Each row is a point on a tangle of strands that fork, close into loops and nearly touch. The rows are in no order.
Points whose rows are less than 85.1 apart are linked; no others are. Some points are linked to none.
Nubap: 27  -4  -1  -9  -13  1  -8  -5  1  -1  -26  -4  10  -25  -9  -16  -17  8  14  -27  7  3  34  -5  22  -16  -15  -19  24  11  -5  -4  24  -18  4  25
Siro: -3  53  -11  7  18  -10  4  2  -22  -2  17  3  3  -17  5  11  19  -14  -1  20  -9  -17  -7  1  -25  12  37  -4  9  -16  39  12  -33  5  25  -25
Dip: -13  44  -6  4  0  -5  -16  -4  -12  -12  30  -17  -4  -8  -4  12  29  -10  1  -1  10  -21  -11  -3  14  4  31  -9  17  -12  21  16  -20  17  26  -6
lebim: -21  -35  1  16  3  -9  -10  1  15  7  1  -38  -10  13  4  -6  19  -4  -16  -13  21  14  -16  22  35  20  -1  9  -13  6  -29  -19  -19  23  -17  9
Tinen: 29  -13  16  -15  -26  11  0  -5  -7  -6  -12  -16  16  -29  -12  -4  20  2  -6  9  -15  -5  -2  -22  27  9  -2  12  0  1  6  2  6  2  22  27
badep: -11  20  -19  17  23  -21  21  -26  -18  -7  17  40  -13  12  4  6  18  -22  6  1  -10  -2  26  -23  -16  7  37  -18  16  -9  0  -8  2  6  8  -28
Dozu: -23  -16  -11  4  9  -21  27  16  12  2  4  9  -19  0  -14  -6  26  -11  -14  5  -24  -14  -9  20  2  6  12  -8  -19  12  -19  -28  -7  19  9  -16
guv: 8  26  -18  -11  -22  -3  -8  -36  -8  16  -5  4  30  -11  4  13  24  14  6  12  14  10  -7  -30  5  -9  -8  -21  10  -5  13  1  -7  -19  5  7
falel: -32  -19  -7  -3  -7  -7  17  4  14  20  -10  8  9  -16  -3  -28  -14  -4  16  -36  0  -22  -2  9  23  -21  -2  6  -7  33  -29  -16  14  3  0  -1
pime: -26  4  -5  -14  15  11  -8  -29  14  -5  -19  -20  6  12  13  4  33  6  4  -2  8  -15  -27  -22  -7  -22  -2  -20  6  -16  -10  -1  -34  13  -3  -1
doko: -20  -19  2  28  -14  1  -16  1  12  26  -8  -20  20  7  10  3  -8  13  14  10  0  1  -33  23  7  -10  -8  18  -29  22  21  2  8  13  30  18
Mado: -14  22  -6  15  10  8  31  -20  4  -12  -3  -3  -8  2  8  -2  26  8  -5  6  0  -19  13  -21  10  -7  34  -11  20  18  -34  2  -12  15  8  11
Ninen: 8  -11  -2  10  -33  2  -18  -7  6  14  16  11  16  6  -3  27  31  15  3  9  8  15  4  10  8  -5  18  -3  -9  1  16  -20  3  -30  8  10
tumak: 19  18  -14  4  -31  2  -14  -23  -17  2  10  4  28  -6  0  31  35  22  -8  17  22  31  -11  6  15  -5  5  -14  -7  -8  22  1  4  -19  3  13
Simu: 9  39  15  -4  14  16  1  -10  -19  -15  -5  14  -9  4  -3  10  7  9  8  1  -20  2  14  -20  -9  25  2  -1  26  9  -10  11  -11  7  4  21
tidup: -10  12  -22  -11  10  -21  -3  23  -12  1  19  0  14  -27  1  -12  -11  -35  -9  -7  9  -9  -3  -7  -5  8  -2  -2  -6  -30  25  -2  2  -11  3  -49
Muv: -8  -4  10  -4  11  14  18  15  2  -7  16  12  -3  18  32  -12  -18  0  -16  6  13  -3  -15  6  18  4  -7  23  -22  -17  -23  2  -14  -22  -33  -14
Keda: 28  -13  -13  -29  16  -24  -15  -17  -6  -28  -14  24  -7  2  -12  -9  3  12  0  -25  -16  19  18  4  9  5  -2  -27  3  -4  -14  -18  0  -11  -5  4
nufom: 28  6  12  -5  -21  -2  -24  2  -2  -2  17  0  -11  0  7  4  -5  8  3  -8  19  -2  1  13  17  -34  3  -12  -16  -26  14  17  -3  -28  11  1
nilo: 8  -5  -20  -13  -18  2  18  -1  -1  13  -12  -6  27  -37  3  -7  0  18  8  18  22  -18  -20  -5  20  -34  -13  4  -23  3  -9  11  8  -8  13  0
mazu: 20  -21  -1  8  -21  -8  16  -5  7  9  -12  -18  26  -27  -2  -4  5  15  -2  28  -1  -22  2  -13  23  -17  20  8  -4  13  -9  2  7  -3  32  15
Zefof: -13  5  -26  0  19  -19  27  1  -6  -6  3  23  -2  14  26  -18  -10  15  -5  18  1  5  -26  30  6  11  -13  -12  -39  -13  -27  7  14  1  10  -10
Rifed: -17  -34  -6  24  24  -10  14  -9  5  -11  5  -22  -7  24  4  3  -19  -6  11  24  3  -5  2  3  -6  -14  14  -3  -8  4  9  28  22  29  9  -1
Rimef: -4  8  -6  22  -18  6  -19  2  1  5  0  7  17  10  16  9  22  8  -10  -11  -1  20  16  6  21  26  33  -7  0  -4  12  -27  3  -21  25  20
Kopi: 3  6  15  26  2  -8  -1  -15  20  11  8  15  -22  44  29  -5  -18  15  -13  2  -13  7  2  13  -12  9  -11  -18  -11  11  -12  3  -4  1  10  6
kulu: 8  14  23  -9  -11  18  -4  -4  -1  4  -25  3  -12  -4  8  -14  -9  5  -3  -22  -22  -4  1  -12  -9  18  -19  -1  18  20  -25  -6  -10  10  -4  32
lub: -5  -16  -21  -18  2  2  -5  12  31  13  -25  -3  -14  10  -7  0  -20  8  9  18  -1  -9  6  14  -19  19  -34  -17  -9  -1  -22  -36  -21  -5  1  -1
Dulup: 15  -38  -6  -16  -3  -10  -12  -14  13  9  -29  -18  19  -7  -7  -20  -31  9  2  -18  -2  19  8  -15  21  -3  -21  11  7  15  -8  -10  10  -23  -1  28
Tole: -22  -27  23  -2  6  -10  -13  1  8  -8  13  0  -9  -3  -19  -17  -1  -3  21  -44  -7  -24  0  0  12  -20  14  10  2  22  -9  -4  7  3  -9  15
sim: -6  20  15  -15  21  4  -11  6  -17  -22  17  11  -18  -6  -33  9  12  -2  14  -14  -15  -3  10  -5  -8  22  8  4  30  5  -8  3  -5  4  -20  16
Siv: 19  -17  -5  25  -6  4  6  2  6  12  -18  11  11  7  12  -5  -8  -8  -10  -5  -1  8  32  -7  -3  -15  16  0  0  9  1  -5  28  -5  14  -19
Moda: -4  -21  -22  -1  -2  11  -30  14  -2  -13  -6  14  -6  10  -15  8  2  -5  16  -11  27  27  21  29  23  2  4  -8  -10  -16  -12  -25  26  -18  -1  5
bevib: 4  34  11  28  -14  -8  -7  29  -11  -5  46  5  -17  4  8  11  -9  -12  -15  2  -2  0  -4  33  -8  23  15  5  -1  -4  28  15  14  12  20  -15
Nuvem: 4  1  1  -27  3  -2  -18  10  3  -17  13  -4  -21  -8  -2  6  -8  6  10  7  22  -22  -9  22  6  -23  -13  -23  -17  -31  -7  7  -12  -15  -1  2
Fif: -1  -15  -12  -5  -27  20  -3  12  -2  18  -15  -2  30  -31  -23  4  -12  -5  8  -10  16  6  7  -5  7  -7  -18  23  5  12  12  -1  31  -5  -8  -1
zunom: 4  4  1  -11  -20  19  17  7  12  20  -20  0  9  -19  7  -7  -5  11  -3  -2  14  -18  -20  12  -4  -47  -17  4  -27  6  -6  -2  -6  2  5  -22
nepof: -19  -28  -10  17  19  -2  -25  -32  10  6  -2  -4  8  37  6  5  9  -6  18  16  -1  22  3  -24  0  -7  0  -15  4  -20  11  -6  19  -2  1  -4
dizuf: -11  -23  30  12  11  11  40  3  7  3  0  17  -19  18  4  -14  -1  2  0  3  -34  -17  -14  1  -11  -13  10  21  -18  22  -26  1  6  16  -28  1
kovuk: -21  -1  10  24  -3  1  -18  -7  4  -1  6  -11  6  7  13  -4  15  -4  4  -30  7  -8  -13  10  1  -39  27  -8  -5  4  23  9  10  21  22  -9
ledo: -7  -19  -3  7  23  -19  9  -8  -1  -17  9  -21  -21  10  -4  -1  -6  -1  -5  24  6  8  -1  -5  18  11  -7  -5  0  -8  -13  28  20  30  0  1
Mas: -7  4  12  -15  -20  27  -8  18  -3  -1  11  -10  -22  -18  -7  8  6  -1  10  12  27  -20  -11  -1  25  -18  -17  11  -14  -17  -15  20  -8  8  -12  11
meb: 20  16  26  -14  -7  8  0  -3  -5  8  6  -3  1  4  8  -7  -3  0  -10  -4  -22  -3  -12  -25  -22  4  -21  4  -2  -5  20  21  -25  -16  -20  -11
pezav: 2  -14  20  -16  28  -7  -5  -3  5  -13  -1  -15  -11  13  15  -32  -25  7  -22  -41  -8  -15  -19  13  -4  -17  -5  17  -7  11  -9  9  -25  -3  -22  -3
mudoz: -11  27  -19  16  4  -8  11  -17  -1  -13  0  23  -23  14  12  13  23  -5  -5  1  0  -2  27  -11  20  0  33  -26  14  3  -29  -11  -6  18  20  -14
sofuz: -19  -33  -24  17  21  4  20  21  13  6  -23  -4  7  21  5  -16  -36  2  6  30  10  15  -4  21  2  31  -22  28  -21  -6  -17  -4  26  -3  3  -8
risa: -9  31  2  -7  30  0  -20  -35  -1  -13  15  -7  -10  23  -22  17  7  13  25  9  1  -1  1  -25  -19  -7  4  -18  34  -6  12  25  -28  2  -18  10
giteb: -31  -10  3  10  11  3  -24  11  12  -1  17  -20  -13  19  7  -2  3  -7  -13  -25  11  4  -1  18  12  17  3  -1  3  -3  -14  -20  -15  9  -6  5
gifa: 19  18  -6  3  15  -6  -5  -21  -12  5  -6  18  19  -1  16  -13  -19  -12  10  6  -12  6  38  -37  -21  15  10  -10  23  -14  21  -1  -6  -39  8  -8
tufe: 7  -29  35  -9  -2  -1  20  -8  2  14  6  13  -15  23  0  -14  -17  16  6  -2  -20  -2  -23  3  -4  -8  -26  27  -24  20  -19  7  6  2  -40  14
Zabar: 17  5  32  20  -23  24  -3  7  9  12  -19  14  -23  16  12  -6  -19  22  10  -12  2  -6  20  31  -1  -37  -2  -7  -14  18  -33  -2  2  -4  6  26
vup: -7  6  -21  16  12  -22  43  9  -19  -5  25  -11  12  -24  -2  5  -3  -21  -14  24  13  -5  -1  -8  -15  3  21  9  14  2  22  24  8  24  -12  -32
Mutor: -21  -6  6  0  16  -8  -17  0  0  -25  27  -4  -14  -2  -44  5  24  4  20  -23  0  -16  3  5  6  -8  30  1  20  18  -3  3  6  8  -11  26
Dil: -22  -7  -9  15  14  -15  14  -37  2  1  22  28  -8  26  -1  6  28  -15  21  0  -9  7  9  -32  -4  -6  15  -21  4  -12  -2  -4  14  6  -8  -21
Mivel: -3  3  11  -2  18  26  0  -18  -8  -27  -8  -39  -2  -2  -14  -9  34  -12  -3  -19  0  2  -9  -24  -9  -12  5  17  26  -8  6  23  -21  25  -38  -2
nefud: -24  -34  -26  -1  13  -5  -5  5  16  18  -5  -7  23  14  -26  17  -11  10  5  37  9  15  -2  5  -28  32  -23  7  2  12  12  -21  3  -15  -15  0
gal: 7  -8  -9  17  13  -19  26  -1  -5  -2  23  7  13  21  6  6  12  -14  -34  -13  3  29  5  1  -16  10  22  8  13  -1  22  -1  7  4  -38  -32
Vel: -9  11  15  -4  4  38  10  5  -20  -17  14  -18  -6  -3  -9  -1  17  -22  9  -5  14  8  0  -25  6  2  2  22  20  -29  11  27  -3  13  -43  -21
lan: 2  -36  14  25  -18  10  25  14  20  12  1  -22  -2  -3  -10  9  8  5  1  15  1  -17  18  1  19  -22  30  17  -9  17  -19  -2  7  5  9  6
Topil: 35  4  -5  -20  -8  -2  2  9  -21  -17  -29  12  28  -34  -1  -16  -6  8  -20  -16  -10  22  -5  14  11  26  -17  10  -9  6  -2  -9  21  -15  12  16
miz: 10  -1  13  29  15  4  -7  -10  15  -4  -11  -1  -22  55  23  6  5  10  -21  -10  -12  30  16  25  -14  4  7  -11  2  12  -11  -9  -7  17  -5  0
Doni: -36  12  -1  23  7  -4  8  13  -20  -5  40  10  -11  17  -9  31  13  -26  24  15  9  -2  -6  -3  -10  8  35  4  15  -12  33  5  8  21  0  -22
remur: 8  15  -2  21  -8  11  24  17  -12  0  -12  -8  8  -7  12  14  13  -6  -27  27  -14  0  -5  13  -24  31  13  10  5  15  15  -1  -9  21  20  2
kiv: -1  11  12  -6  -4  -12  13  1  -6  10  16  25  13  -3  28  -16  -29  12  15  3  -7  -20  -17  3  11  -16  -2  11  -26  -6  1  19  9  -29  15  7
Subo: 4  19  -3  -24  -33  10  7  0  -4  20  -20  28  -5  -22  -15  15  32  -7  0  3  -19  0  -6  -11  -7  5  -24  -8  -7  9  -7  -27  5  14  12  -3
Luz: 20  -2  -19  -7  0  -1  16  -10  9  3  -27  -1  -2  -8  -27  25  28  13  -13  27  15  3  12  7  -21  -16  -3  -25  8  9  -13  -10  -1  21  -9  -3
lem: -15  21  -10  -3  -34  -3  -9  19  7  31  4  16  4  -13  -6  19  12  -2  -12  5  -11  -4  -13  7  -32  14  -15  -8  -7  1  19  -32  -7  -7  11  -16
Mevi: 4  7  -12  -21  -23  0  -3  -16  -10  8  -8  16  -1  -26  -31  19  41  -12  15  0  -7  6  22  -34  -9  -5  -9  -15  27  3  -1  -12  7  18  -14  -19
zer: 36  -3  32  -20  -32  2  -11  11  -11  -3  12  -6  -15  -16  6  -9  -2  2  -21  -22  7  12  0  9  38  5  -15  15  -19  -7  -16  -9  -8  -19  -17  11
gadig: -16  30  -1  23  -13  -7  17  16  -3  8  20  8  -19  -21  6  1  3  -15  -2  0  -7  -38  4  10  -11  -31  29  -15  4  21  3  20  19  24  26  -11
pakul: 7  -11  10  -5  -12  3  -13  1  3  14  -6  17  9  3  -16  11  -19  14  14  -4  8  16  -4  17  -18  -21  -29  11  -5  14  15  -1  23  -3  -19  8
funa: 13  32  -2  -15  -25  9  -11  2  -19  5  10  15  7  -30  -7  -2  -22  3  22  -10  15  -7  24  -16  17  -1  -3  -18  25  -3  0  15  16  -21  1  20
paf: 0  -43  -5  2  10  -11  -16  -14  19  19  -11  -25  7  15  0  -9  -54  10  18  9  7  23  -5  -5  8  -5  -38  15  -8  0  12  2  10  -26  12  20
sok: -25  -44  -3  -11  2  -7  -17  0  8  11  5  -38  -1  6  -5  -12  -16  2  5  6  23  12  -26  5  33  13  -27  28  -29  -2  -20  -3  -9  -2  -11  20
Vegen: 12  -10  12  31  -21  21  32  20  4  10  -1  -3  7  -8  0  22  -3  14  1  37  18  -17  6  19  -5  -26  22  19  -9  20  -1  19  18  14  4  9
Vupev: 7  8  6  -4  -20  -24  -11  -7  -9  -7  20  -2  -23  -14  -18  0  21  -7  3  -7  -17  -6  9  -15  29  17  2  -18  10  5  -14  5  11  21  25  8
paleg: -1  -22  -9  -4  29  -6  -2  10  4  -16  -4  4  22  2  -12  10  14  17  1  6  2  -4  -4  21  -13  6  25  11  -9  0  9  -22  -17  -28  -13  12
badam: 5  8  0  12  -17  17  7  9  -16  -8  -25  -13  -5  -21  10  -2  25  -22  -22  -21  -6  15  -4  9  4  -8  -2  6  -4  5  9  8  18  46  4  -23
bizev: 8  17  17  -3  -18  35  11  13  -6  6  10  -4  -10  -14  0  12  20  -12  2  5  26  -10  9  -16  6  -21  6  7  3  -26  3  15  -9  -1  -25  -14
Zakal: 17  -3  -11  -10  -25  -3  4  -4  2  21  -16  20  3  -12  -29  16  15  16  7  9  1  15  4  16  -15  -11  -23  -22  -12  28  -17  -10  19  11  -4  4
gibol: 23  12  1  -22  18  29  -2  3  -11  -28  -34  -15  3  -9  21  -16  -10  -6  -19  0  16  14  -3  -12  20  32  -5  10  16  -15  -11  6  -19  -12  -6  28
tok: 13  -1  19  14  22  6  19  4  -2  -25  8  0  -10  23  33  -13  -10  3  -25  -1  -4  20  -6  5  15  18  10  22  -2  -11  -8  15  -4  4  -18  -3
sabel: -19  3  -5  12  18  0  -4  -1  -23  -15  25  -3  12  11  -7  29  6  -8  22  19  -11  8  -14  -6  -31  30  22  10  20  -12  47  15  7  11  0  4
Tufat: -18  1  15  -1  -6  1  -17  15  12  -4  28  10  -37  20  -14  18  20  1  3  0  14  -10  10  19  6  11  6  -9  -3  -8  -17  -18  -15  -2  -14  9
dovo: 21  -18  8  -11  -13  -7  14  0  5  6  -6  9  24  -20  -23  -12  11  7  -17  -21  -20  -1  26  -17  -8  11  6  9  22  27  -7  -26  -11  -28  -26  11
pove: -10  5  -10  -29  3  -3  -18  23  -2  7  12  -4  10  -14  2  -19  -23  -25  14  -30  22  -17  11  -12  11  -2  -11  -6  11  -25  11  -7  0  -30  -17  -26
sapof: 10  6  4  -15  13  6  -13  -29  1  -22  -11  -28  -5  4  3  -1  33  6  -20  -11  -2  9  -20  -12  -2  -21  -10  -8  7  -18  2  7  -37  13  -21  -1
Bubam: 23  37  1  -2  17  -4  -5  -2  -13  0  7  4  4  -26  -1  -4  4  -6  -10  -5  -9  -29  11  1  -36  -7  32  -16  15  -4  25  8  -31  -13  7  -22
Buvo: 49  -4  35  -21  -32  8  -26  18  -5  2  13  -8  -6  -5  2  -1  -12  2  -10  -23  3  4  8  8  12  -26  -18  10  -10  -14  13  7  -13  -31  -11  -3
rik: -30  -5  0  -7  14  5  -34  -30  1  8  6  -7  -2  27  -3  12  -9  -6  30  8  6  22  -11  -35  2  5  -27  -12  10  -28  17  4  1  -2  -8  13
gegem: -1  42  25  -23  -37  5  22  7  -9  20  1  11  -12  -27  6  -18  17  -13  -2  -24  -28  -36  -14  -24  10  -2  -6  -5  3  9  -17  -9  -26  -1  7  13
parez: 5  15  7  29  10  -6  34  10  -12  -5  17  1  14  -11  3  5  -3  -3  -16  15  -10  -9  -2  6  -34  17  27  18  16  19  20  23  7  22  3  1
dab: -6  -4  -20  -10  3  -31  15  -10  -3  2  9  3  0  -19  2  -10  20  -23  -11  10  -3  -15  6  -23  -2  -11  5  -18  -8  -18  3  1  -1  11  12  -44
robak: 23  10  36  -28  -18  -2  15  -5  -1  18  10  11  -2  5  5  -8  -28  18  1  -8  -11  -13  -20  -2  -23  -19  -42  7  1  15  -10  24  -12  -8  -30  3
tuk: 1  -11  -9  7  5  -17  -9  -21  -1  0  16  -26  -2  5  -9  10  1  6  -10  7  19  27  -6  -5  2  -6  -12  -14  19  8  9  25  21  21  -27  2
Pudef: 9  30  9  -2  -8  7  -15  5  0  -7  15  19  -40  32  -5  23  4  -4  -3  -2  0  14  13  9  -12  8  -9  -19  1  -17  -5  -1  0  10  -10  -15
Vab: 6  21  -17  1  -11  -7  17  27  5  12  7  17  -12  -14  7  3  -24  -11  -18  18  5  -11  28  8  -26  12  -19  -10  -2  -4  -4  -10  4  4  10  -41
pem: 22  1  24  -16  -11  30  -6  6  3  -6  -28  6  -23  -1  1  -5  -15  20  10  -17  -4  -15  10  24  -2  -8  -15  -10  5  17  -36  -11  -1  -1  -3  48
Fodog: -5  -7  -4  10  10  -21  12  -5  11  2  14  20  -27  35  17  -13  -29  10  6  23  -16  1  -11  20  -7  19  -22  -12  -31  3  -19  -3  16  2  14  -3
sutu: 2  28  6  7  27  -6  -12  -19  -20  -13  18  -6  9  14  -6  17  -1  13  12  22  -9  4  -27  3  -23  5  10  -2  13  3  36  32  -12  4  4  17
bet: 39  -14  -6  -8  -9  11  27  2  16  14  -31  -7  -7  -5  -5  -1  3  10  -23  24  4  11  27  0  -19  2  -6  -6  6  22  -29  -14  -6  1  -17  -10
mito: 3  -11  10  -16  10  13  -10  30  1  -13  -14  2  -11  -18  -1  -6  -10  -22  18  7  -22  -36  22  -12  -14  -7  5  3  -7  -30  16  -13  -9  -12  29  -17
buli: 37  12  -17  -14  9  -19  -5  -4  -14  -24  -14  17  14  -12  3  -8  8  2  -30  -14  -7  19  17  1  16  27  16  -12  8  -6  -1  -11  -5  -23  11  -1
vegu: 10  34  12  -10  30  -6  -37  -15  -9  -29  1  -2  -10  11  -9  10  -20  19  11  7  -12  5  -14  10  -11  11  -6  -13  17  -5  18  19  -20  -20  18  42
lif: -15  -25  -17  -14  -12  -5  -5  20  7  16  -2  -8  24  -20  -16  -10  -27  -16  10  -28  24  -8  21  -10  15  -18  -5  14  7  0  12  -13  21  -14  -1  -22
Dat: 2  -20  -29  1  -6  3  -11  -4  9  3  -28  11  -5  18  -4  3  15  16  22  5  10  30  7  20  29  16  -3  -18  -26  -11  -33  -25  3  -23  3  13
Melos: -26  -2  -17  9  30  17  9  -24  12  -14  -25  -18  1  16  13  -8  12  10  5  7  6  -8  -11  -6  5  -9  19  -9  10  -1  -31  0  -18  12  0  13
gafi: -6  -8  -8  -6  4  7  -14  2  17  9  -15  -12  -1  8  -12  16  -22  0  1  27  0  10  13  -13  -26  31  -25  -5  18  1  10  -15  -9  1  -8  7
tun: -5  -43  -14  35  10  -2  1  -3  16  1  -6  -8  3  38  6  4  -23  -12  11  14  17  13  29  0  0  -10  16  -5  -3  -11  9  -4  35  0  15  -14
zus: 3  37  8  -5  18  18  -17  -18  2  -11  7  3  -22  30  -7  25  12  3  3  0  17  14  18  -1  -15  -12  2  -25  22  -20  2  2  -27  -6  -20  -12
meva: -37  -4  1  16  24  -5  37  4  7  -1  12  13  -16  12  -2  -10  14  -14  -7  -8  -28  -28  -9  -4  -18  -17  35  7  0  18  -17  -7  -9  17  -20  -12
kigas: -2  -36  -3  17  -1  -7  -14  -1  8  15  5  -17  -3  12  -23  10  -9  16  4  -1  25  27  -8  24  -6  -19  -21  13  -10  24  3  12  25  19  -22  3
vusa: -1  21  -1  8  5  -17  1  13  0  9  22  7  9  -17  -1  -2  -21  -4  2  9  0  -22  22  -14  -23  15  22  -5  16  -5  22  -3  -13  -30  18  -5
ner: -6  0  7  3  5  -12  31  27  4  -6  29  13  3  -5  8  -4  -33  12  -7  17  18  -14  -17  23  5  5  -1  23  -17  1  -12  20  1  -22  -7  8
dokuv: 22  -23  -16  -21  6  -14  25  4  -4  -3  -29  17  19  -15  5  -20  -11  11  -8  6  -16  12  -11  10  4  10  -20  11  -16  10  -13  -6  18  -7  1  1
pef: -3  27  -9  -6  -1  -8  0  -24  -11  2  14  22  27  -5  23  -3  8  14  6  2  -5  -10  -25  -15  -3  -10  -4  -15  -6  -9  10  17  -3  -17  10  0
mori: 8  3  22  -5  -10  17  16  6  -3  11  -12  -8  5  -18  0  -14  20  -22  -17  -5  -25  -7  -8  -31  -16  6  -4  28  3  -1  20  4  -14  1  -5  -15
Regut: 2  5  -8  -12  24  -6  -17  3  -25  -36  -10  18  3  -19  3  -19  -1  -13  2  -31  -7  -2  -11  19  13  -16  5  2  -13  -4  9  16  25  11  8  -6
Befe: -34  12  -2  -7  19  -5  -30  -13  4  2  6  -27  0  21  1  5  4  -28  9  -3  -4  11  -14  -31  -7  19  -18  -10  12  -21  20  4  -12  23  5  -21
Bedo: 14  37  13  30  -18  7  17  13  -13  2  16  11  -9  4  33  4  -5  2  -27  3  4  7  -5  25  7  -4  15  -4  -13  -4  0  14  13  11  21  -13
tage: 9  0  12  4  17  19  -20  14  6  -20  -14  -22  1  -5  11  -12  -27  0  -10  -12  5  -7  7  12  7  3  8  13  13  -7  3  9  -18  -14  6  26
dom: -36  -25  -17  -13  19  -7  -17  10  7  1  9  7  30  10  -31  12  16  -2  5  -1  -1  8  -25  6  -20  24  -5  7  -3  3  15  -31  -4  -17  -22  4
peb: -21  -28  2  -4  -9  6  -16  -10  12  26  2  -15  -1  13  -2  -7  -30  12  23  16  14  25  -19  -12  20  14  -40  13  -12  -9  -8  0  2  -21  -7  43
roba: -31  25  8  4  -8  10  -17  4  11  26  10  6  7  8  10  23  3  -1  8  15  -11  -15  -15  -6  -43  10  -15  -6  2  0  27  -10  -18  4  14  -7
Fubak: 25  -5  17  -36  -27  18  4  28  14  10  -22  8  4  -9  6  -6  -55  19  24  -4  12  -19  14  27  -9  -10  -30  21  -7  4  -2  -18  -8  -39  -11  9
zeru: -11  -7  9  -24  0  -2  -26  -23  6  13  7  -13  1  -1  -1  -6  -10  9  21  -7  2  -3  -19  -23  8  -5  -26  -4  8  -7  -3  -1  -16  -15  -17  29
tida: 14  7  -2  2  29  14  4  -21  -9  -30  -25  -14  -7  17  25  -8  4  8  -27  16  -1  31  -15  -5  17  24  -4  5  4  -13  -5  12  -13  4  -4  20
sina: 8  -13  -21  -34  5  -12  -7  -26  6  -5  -22  10  -13  11  -14  -1  19  8  20  -5  0  14  11  -9  22  10  -7  -36  -4  -11  -32  -30  -9  -11  -11  8
riki: 10  -32  1  -13  13  -14  -10  20  -4  -24  -17  11  7  -8  -7  -12  -6  3  7  -13  -15  -4  -13  27  8  -15  -3  19  -29  2  5  -6  18  -1  7  -3
Naf: -5  5  -3  1  -26  9  -27  9  -4  2  -6  -7  23  -24  9  -2  9  -6  3  -11  3  2  4  -17  26  18  3  -1  6  -13  15  -10  5  -12  30  6
nopof: 35  -28  -20  7  -11  4  7  -9  20  20  -47  -8  5  4  10  -8  -13  13  -11  9  11  22  26  0  7  -19  -9  -17  -9  5  -19  -14  12  -15  9  -7
fekug: -5  -18  19  1  22  4  -11  4  10  -10  3  -29  9  11  14  -17  -31  9  -12  -19  18  0  -20  12  6  -24  -1  30  -8  -5  7  21  -13  -15  -8  2
vano: -21  -30  -24  20  4  -6  4  9  20  20  -15  -23  31  15  6  -9  -30  10  3  12  17  19  -8  25  8  3  -3  26  -27  14  6  1  19  0  21  -9
dizan: 23  -8  -4  -15  -18  -11  13  17  13  10  -9  22  -8  -15  9  -9  -23  -17  5  3  -15  -27  37  -11  -17  -12  -2  -8  -4  -15  6  -23  0  -20  18  -37
mopo: 8  -16  -16  5  5  -21  23  7  -13  1  32  -3  22  -16  -4  5  -3  -12  -30  22  10  16  8  -15  0  30  20  16  5  -3  24  3  5  -17  -21  -22
Sas: 7  47  -1  1  23  -3  2  -32  -25  -1  8  29  1  7  4  -3  3  -16  15  -3  -16  8  35  -40  -19  15  22  -10  33  -13  12  9  -18  -19  -4  -26
Kibi: -8  -2  8  38  -19  16  16  11  4  17  -10  -18  23  -2  9  12  -4  9  2  13  -1  -8  -28  22  -8  -14  6  31  -11  42  12  18  21  38  17  16
dis: -21  22  20  -6  -19  -3  6  3  -6  -1  15  -2  -25  -12  -3  -18  30  -20  2  -22  -33  -18  -11  -29  23  10  3  3  6  -2  -20  6  -13  32  11  7
Tomu: 2  13  -18  -4  -5  6  -22  5  -12  -13  -21  -2  4  -28  -13  3  8  -14  -10  -29  5  15  8  13  8  1  -11  -8  12  5  4  6  27  31  12  -10
lamad: 16  -7  8  29  6  -14  12  5  8  -3  18  7  -9  30  -1  11  1  0  -27  -10  2  22  7  30  -26  1  10  2  10  20  7  3  4  20  -29  -17
Zigub: -26  -13  -13  5  0  -10  6  12  10  6  -8  6  6  -11  -1  2  13  -1  4  4  -28  -22  6  -5  -9  7  15  -1  2  12  -2  -22  0  8  28  8
gos: -12  35  -17  1  2  -31  -17  -10  -22  -16  32  7  -10  -8  -17  13  12  -10  14  4  2  -11  -2  -9  22  11  13  -17  7  0  7  18  10  15  35  1
rami: 9  26  6  12  -18  10  3  9  -12  -6  -16  -19  -3  -10  21  8  6  4  -24  11  0  4  -22  20  -1  16  -6  3  -10  1  0  15  5  42  19  2
tipe: -14  -18  -1  -2  5  -3  0  11  4  7  -16  3  3  -6  11  -28  -19  3  3  -34  -3  -5  -20  37  19  -8  -5  20  -25  22  -26  -11  9  7  15  2
ges: -14  -20  7  -3  -1  11  14  22  8  -2  -12  -1  5  -17  -4  5  16  -29  1  5  -26  -21  4  -22  -11  5  11  22  -7  -13  13  -22  -7  5  2  -13

A tip is a point with one link. Name the tips that can be reached along the links from each point below, in the order of the rows.
falel -> Zefof, Moda, bevib, Zabar
dizan -> Vab
pef -> zunom, pezav, sofuz
dom -> lub, paleg

A fork is a point with three links, a tip a point with one. Leave the first point through the second and follow the links. Name the first fork or tip that comes.
Ninen, tumak -> pezav
Zabar, pem -> riki
sapof, Mivel -> zer
riki, tipe -> Zabar
pezav, fekug -> mazu
Vupev, gos -> badep
rami, remur -> Zefof
Zefof, Fodog -> rami
